Points, in no order, along strands that fork and pass close to each other.
In the rows, zero is written as 128.
Two points are linked if the straight distance between their rows is under 74.7.
vuke: [104 138 135 117  99 144  97 151 131 107 113 158 219 150 158 115 103 156
 163 138 125]
zekuf: [159  98  66 100  75  73  96 171 150 158 118 120 130 112 130 103 164 111
 106 132 146]
dafo: [ 97 132 118 108 122  83 147  88 192  87 148 154 136 168 140  96  94 173
 151 118 133]
zali: [101 127 201 154 140 176  97 147  79  94 101 150 161 111 159 135  91 135
 172 119 132]
tezi: [116 119  95  76  85  59 107 132 134 173  98 150 135 131 132  67 108 158
 110  95 143]
pakoz: [110 154 192 159 176 190 148 126 103 107 120 137 151 130 126 159 110 144
 155 151 100]
sasem: [196 177  81 137 112 117 141 160 139 139 104  57 150 141 117 166 179 127
 103 152 112]
Pon: [177 180 125 141 124 144 156 143  82 181  78  75 132 123 114 159 143 131
  82 131 102]
doka: [117 158 125  95 110 100 137 110 105 182  89 142 145 152 145  82  70 168
 106  98 137]
Kaga: [127 156 113 115  93 164  95 176 139 124 108 117 230 139 147 146 141 133
 150 153 107]
vunik: [161 184 134 133 133 144 163 123  78 196  80  93 126 127 118 145 117 138
  74 128 108]
kod: [115  62  97  98 100  81  81 156 149 116 146 150 112 104 124 100 159  96
 133 115 160]
Mak: [190 134  95 154 133 128 132 169 118 146 115  63 105 109 111 179 202  86
 111 157 117]
pagu: [139 162 125 141 176 145 182  98 163 121 171 110 102 141  97 163 139 129
 108 169 112]
zifi: [106 101 181 129 120 127  80 147  71 116 104 156 113  88 154  98  91 128
 142  86 163]
Mulaz: [117 142 184 146 154 162 122 133  49 160 103 130 115 101 137 132  99 135
 113 110 129]
tinon: [132 108 152 151 148 156 104 166  56 165 117 115  91  71 126 150 156  86
 108 127 134]
guze: [106 107 112 116 135  80 154  61 184  87 171 151  79 156 108  95 115 147
 137  95 137]
zup: [105  89 162 129 113  91 114  77 118  98 114 162  58 111 127  73  88 136
 153  56 149]
Bebu: [111 101 161 123 122 118  91 138  71 142 109 152 106  96 147  96  99 129
 123  88 159]
Ridob: [116 145 191 155 169 158 149  91 109  96 131 145 107 130 133 132  80 151
 146 127 127]
zatig: [119 120 140 141 161 135 136 111 126 114 166 131  92 118 121 138 129 117
 124 131 136]
nizut: [104 132 145 140 140 124 149  91 192  51 157 162 154 170 146 123  91 163
 184 149 129]
ruz: [100 131 188 141 139 190  89 170  76 111 100 139 188 108 153 149 119 122
 166 127 120]
Lifuf: [117 111  93 113 139  80 166  61 184 111 179 141  79 162 104 102 128 141
 116 111 133]
Tul: [ 94 127 137 115 107 105 114 118 158  86 121 166 173 157 158  97  82 171
 167 120 137]
nado: [122  92 148 146 155 138 118 112  94 123 157 137  70 100 121 128 135 103
 121 115 146]
Luza: [103 123 188 149 137 149 107 125 101  87 118 151 131 119 156 120  81 140
 163 111 143]
kigov: [165  78  73 141 126 112 154  92 152 158 160 108  57 144 100 131 180  91
  92 148 127]
fikoz: [123  93 113 108 127  82 143  67 109 174 123 147  61 141 114  75 117 131
 102  81 141]
bise: [121 118 145 119 128 112 119 119  80 163 113 143  99 114 140  96  99 137
 105  93 149]
situ: [ 98 115 137 126 139 136  92 161 157  73 160 137 151 119 143 147 135 101
 168 141 153]
kave: [147 133 109 127 142 108 169  78 111 183 133 122  76 138 113 118 120 129
  82 124 131]
zok: [100  62 152 125 114 106  73 134 129  58 142 158  89  90 130 107 123  90
 171  86 172]
Gon: [ 91 133 112 101 106  80 129 107 186  94 134 161 164 170 148  91  89 179
 155 121 132]
pugo: [132 101  95  84  81  66  96 152 122 177  99 145 128 111 133  75 127 136
 103 102 148]
tirig: [154 176 127 130 110 187 133 168 113 143  81  81 203 134 127 177 153 138
 132 141  74]
nis: [116 118 154 133 143 104 154  45 136  99 139 154  57 143 116  91  77 152
 137  80 136]
pode: [130 161 120 125 108 181 115 163 142 120 111 116 232 145 140 163 149 134
 162 160  86]
Neki: [129 166 162 146 166 213 162 165 121 125 104 106 175 129 105 200 149 126
 156 156  59]
zep: [137 170 141 132 119 183 130 164  99 153  87  97 191 125 130 160 138 138
 123 138  87]
Zik: [109 113 109 126 150 113 134 110 192  68 195 136 109 140 122 136 138 114
 150 139 143]
Manep: [175 117  94 120  84 108  87 193 102 168  95 102 139  94 135 126 169 100
 100 133 145]
ren: [126 177 142 109 131 126 153  96  86 193  86 134 143 154 141  98  65 165
  97 107 127]
vifu: [110 140 132  95 107  95 117 120  97 170  89 152 138 138 148  74  74 166
 116  88 143]
Davo: [140  73 111 112 102  98  97 146  94 182 113 138  94  99 133  92 147 106
  99 108 153]
Fam: [142 181 122 132 123 176 166 123 152 131 112 117 226 171 129 159 135 159
 145 170  73]
tor: [145 151 121 144 143 147 139 157 118 146 131  94 124 108 118 165 160 107
 110 149 114]
Dul: [131 176 115 124 109 156 151 121 151 136 116 127 224 176 141 138 118 166
 137 162  91]
bon: [174 172  76 125  96 114 134 158 155 139 115  79 163 144 129 150 160 132
 104 151 120]
vosa: [143 131 144 150 139 163 111 181  64 167 100  96 116  77 124 164 161  92
 107 129 120]
fadef: [151 110 100 113  91 117  72 204 118 143 117 113 148  88 134 132 169  85
 118 138 150]
ralum: [123 133  97  97  82 112  83 184 143 132 117 132 188 124 146 113 126 132
 127 134 140]
mif: [130 155 116 139 160 146 155 131 169 109 169 107 127 134 115 165 151 117
 127 167 116]
lago: [105 131 171 135 131 179  81 185  77 125 104 129 176  96 146 148 129 112
 147 124 126]
somob: [116 151 157 137 118 179 128 122 102 123 100 156 232 155 152 132 106 165
 165 142  93]
Reme: [128 133 108 134 150 132 136 138 167 106 177 112 118 124 119 158 158 103
 129 157 132]
Konid: [125 101  94 130 146 115 132 118 177  99 194 124  94 127 112 141 164  93
 131 145 141]
Pige: [118 150  91 104 108  95 144 124 174 132 143 131 156 160 140 110 112 158
 118 135 130]
Ruro: [116 164 125 130 130 147 156 113 165 108 139 147 207 181 144 134 108 167
 154 166 104]
revi: [115 133  94  88  78  94  89 171 153 134 115 140 186 135 147  98 113 152
 126 127 139]
nimi: [165 173 135 148 154 177 161 171 103 147  92  69 130 114  97 199 164 116
 114 145  75]
zet: [100 107 127 124 129  82 151  51 188  65 161 155  72 152 110  88 104 150
 153  83 134]
bobiz: [126 156 172 147 155 174 137 150  60 167  99 112 126  99 126 154 121 128
 104 125 108]
tasis: [126 124 113 109 101 122  84 186 123 135 123 126 161 104 143 125 140 111
 124 132 145]
fiv: [173 172 125 146 130 156 147 166  89 164  81  67 138 112 112 177 162 122
  96 135  94]
mafup: [118 154 150 139 136 197 135 147 127 111 115 136 228 147 134 168 143 138
 177 160  76]
Fuvo: [145  88  90  95  81  76  91 164 121 176 106 137 122 103 132  88 144 115
 101 115 150]
dela: [116 153 169 147 144 199 138 132 109 112 107 148 219 146 138 157 126 147
 176 154  82]
valif: [116 127 106 102 123  82 147  92 145 148 139 141 106 148 127  94 107 150
 109 106 140]
rereg: [141 156 117 126 172 122 197  52 162 133 173 128  76 159  90 136 113 145
  93 148 123]
gebe: [103  99 138 138 150 123 117 109 170  51 182 144  94 125 126 134 123 109
 166 120 151]
tomen: [149  95 108 148 143 137 120 148 119 142 153 104  82  97 116 158 184  72
 115 152 134]
lili: [134 164 156 137 131 174 129 162  72 168  88 102 158 110 132 153 129 134
 106 125 103]
sodar: [129  89  80 122 135  87 163  61 176 128 181 136  64 161  91 103 151 121
 106 116 130]
Bufar: [156  55  73 134 114 113 109 139 154 140 159 112  77 120 112 132 199  64
 116 149 144]
sifu: [184 132  83 133 103 101 136 142 119 174 110  87 107 124 125 133 167 113
  86 141 132]
vaz: [125  76 138 137 138 125 109 120  90 142 146 140  70  99 124 115 140 100
 115 109 151]
tude: [139 100 149 147 142 144 115 134  47 185 115 125  72  85 127 127 140  99
  92 116 140]
zopaz: [146  58  99 143 132 129 112 128 124 144 160 117  64 110 112 133 187  67
 112 142 142]
mepo: [146 141 124 137 153 127 166  90 106 171 141 119  77 129 111 134 124 124
  85 134 127]
siden: [ 98 123 151 117 112 108 109 124 129 104 116 160 145 139 155  94  81 162
 151 102 146]
Dalud: [111 149 149 129 112 154 123 124 116 119 106 159 216 161 158 116  94 169
 160 140 112]
bik: [196 118  82 148 118 107 151 120 116 180 115  78  78 132 113 145 182 102
  81 152 126]
peti: [112 136  95  80  80  77 103 150 147 153 105 147 172 142 143  82 101 167
 119 112 138]
vede: [146 169 125 136 176 137 198  73 156 138 164 117  90 150  91 154 125 141
  91 163 114]
gero: [151 143 134 151 168 146 166 103 104 161 144 107  72 115  99 156 144 113
  88 149 113]
tuto: [ 92  84 166 130  95  98  95 105 153  46 117 165  85  99 139  86  88 126
 182  71 155]
vure: [123 163 127 125 159 124 185  78 179 113 164 134 129 173 119 132 100 165
 118 156 120]
tak: [125 135 153 138 134 173  93 196  75 144 103 108 149  81 136 161 150  97
 127 129 123]
Riliv: [124 161  96 110 107 115 139 135 169 128 136 124 181 163 141 123 116 157
 122 148 122]
vanub: [ 96  96 139 129 141 124  93 137 163  50 174 145 114 115 136 139 131  94
 176 123 161]
melof: [151 170  76 114  93 114 132 153 167 136 125  97 177 152 136 136 141 143
 111 152 120]
dak: [136 103 120 144 141 145 100 174 114 133 146 107 101  85 122 164 184  63
 128 148 141]
zosaf: [145  76  75 131 132  99 162  71 164 147 175 127  57 156  91 111 165 104
  96 129 127]
nesu: [128 111 106 112 132  89 156  75 126 164 142 140  73 144 114  95 117 134
  97 103 139]
defu: [116 133 152 129 151 115 155  69 134 110 145 147  85 145 126 105  80 156
 129 104 137]
pemog: [ 99  77 174 129 116 125  66 153 113  61 129 157 110  83 148 116 108  95
 175  97 174]
vimet: [108 145 132 135 138 135 151 105 186  75 152 159 194 177 147 131 106 162
 175 165 116]
Mipim: [102 131 138 127 137 106 156  79 198  58 160 156 129 168 138 112  86 169
 169 132 134]
tevoz: [126 155 125 120 165 114 190  52 171 119 166 140  93 168 105 122  94 160
 109 137 128]
gir: [127 136 134 144 151 160 115 176 117 124 140 102 127  95 122 175 165  86
 134 150 122]
lonob: [148  74 128 134 118 126  99 150  65 189 109 126  81  85 132 109 153  91
  95 116 151]
roz: [120 129  83  99 111  73 147 106 173 141 149 133 120 152 128  97 123 150
 108 118 136]
kub: [115 155 188 157 172 201 157 125 109 108 113 145 186 143 124 166 117 149
 169 157  83]
Veruv: [ 93  95 169 121  92  88  99  99 135  79  96 166  88 107 144  73  75 149
 169  61 151]
Vobim: [140  74  77 100  90  86  84 176 155 135 139 132 124 102 127 114 174  85
 124 135 155]
nik: [107  77 147 123 115  79 119  61 115 115 114 164  46 123 110  59 107 131
 141  49 144]
Kov: [143 183 134 124 138 135 168  98  92 192  95 114 129 145 126 123  92 150
  80 124 118]
firum: [101 129 139 119 114 142  92 163 135 100 126 146 191 132 154 126 114 134
 159 138 137]
kelan: [134 153  93 104  74 139  83 188 147 129 109 114 220 136 144 131 138 133
 137 150 120]
ler: [ 91  68 155 124  98  95  83 115 156  41 129 162  85  97 132  94 108 109
 180  76 161]
tez: [120 141 154 130 138 134 130 122  79 161 113 132 118 119 140 113  96 143
 107 109 138]
Nizo: [ 99 122 141  98 103  90 101 128 121 128 100 160 140 134 152  78  81 165
 139  91 148]
Kosiv: [133 177 130 139 149 176 169 131 166 114 134 116 198 163 120 170 139 145
 147 178  81]
Vilin: [118 146 172 143 165 141 156  83 119 111 141 144 103 141 130 123  80 155
 131 124 132]
Pegas: [101 124 139 125 132 142  96 163 140  92 145 137 162 122 147 139 126 119
 157 137 144]
redod: [156 158 124 148 155 147 162 132 118 153 132  90 102 117 105 170 157 113
  96 156 106]
rur: [113 149 205 164 183 184 149 108 103  91 126 143 126 128 126 154  95 146
 159 146 111]
mil: [126 172 132 141 163 164 167 127 173 106 152 114 161 152 116 169 138 138
 138 179  99]
Nuno: [141  76  72 130 131 111 124 126 179 112 191 119  85 127 107 142 192  73
 127 150 142]
Rodol: [179 101  80 148 129 115 151 111 135 164 145  90  66 132 106 145 185  91
  92 157 126]
Semo: [111 109 153 143 157 131 129  96 140  75 169 142  83 122 126 127 109 124
 148 115 146]
mutas: [115  78 129 118 129  82 137  53 108 149 121 157  45 140 105  64 114 132
 120  61 142]
bapu: [173 127  93 124  94 106 109 168 104 174 101  97 125 107 132 125 162 111
  91 134 139]
futik: [143 169 145 146 164 194 160 171 121 131 106  87 148 118  99 202 159 115
 132 155  72]
Fod: [ 97  88 176 130 118 128  70 155  96  84 116 156 118  86 153 113  98 112
 160  94 167]
Raba: [194 155  84 146 122 122 132 171 133 135 112  60 131 122 113 177 196 103
 111 156 116]

A fork is a point with three links. Follow the links from the first point to the second and name the forks in between, in order.
tomen / Pegas -> Konid, gebe
Zik / tevoz -> Konid, mif
tasis / pode -> ralum
lago / tezi -> Fuvo
Mipim / pagu -> mif
defu / vuke -> dela
valif / nik -> nesu

A fork is a point with three links, a tip a point with one. Leave the first point through the second and follow the links. Name the first fork or tip that comes.
zosaf / sodar -> zet
Fuvo / pugo -> ralum
vosa / tak -> Luza
defu / Vilin -> dela
vuke / firum -> gebe
dafo / Mipim -> mif
zopaz / Bufar -> Konid
lago / tak -> Fuvo

Follow the links from the first point to the second, and from the first to the third. Name the last point that the two ways share.
vede / Ruro / dak -> mif
tomen / pagu / situ -> Konid
Dul / Bufar / vure -> mif
melof / mepo / nik -> nesu
mif / gebe / dak -> Konid
vaz / pagu / Pegas -> gebe
situ / vaz / mil -> gebe
mutas / sasem / mepo -> nesu
Kaga / Davo / bapu -> ralum
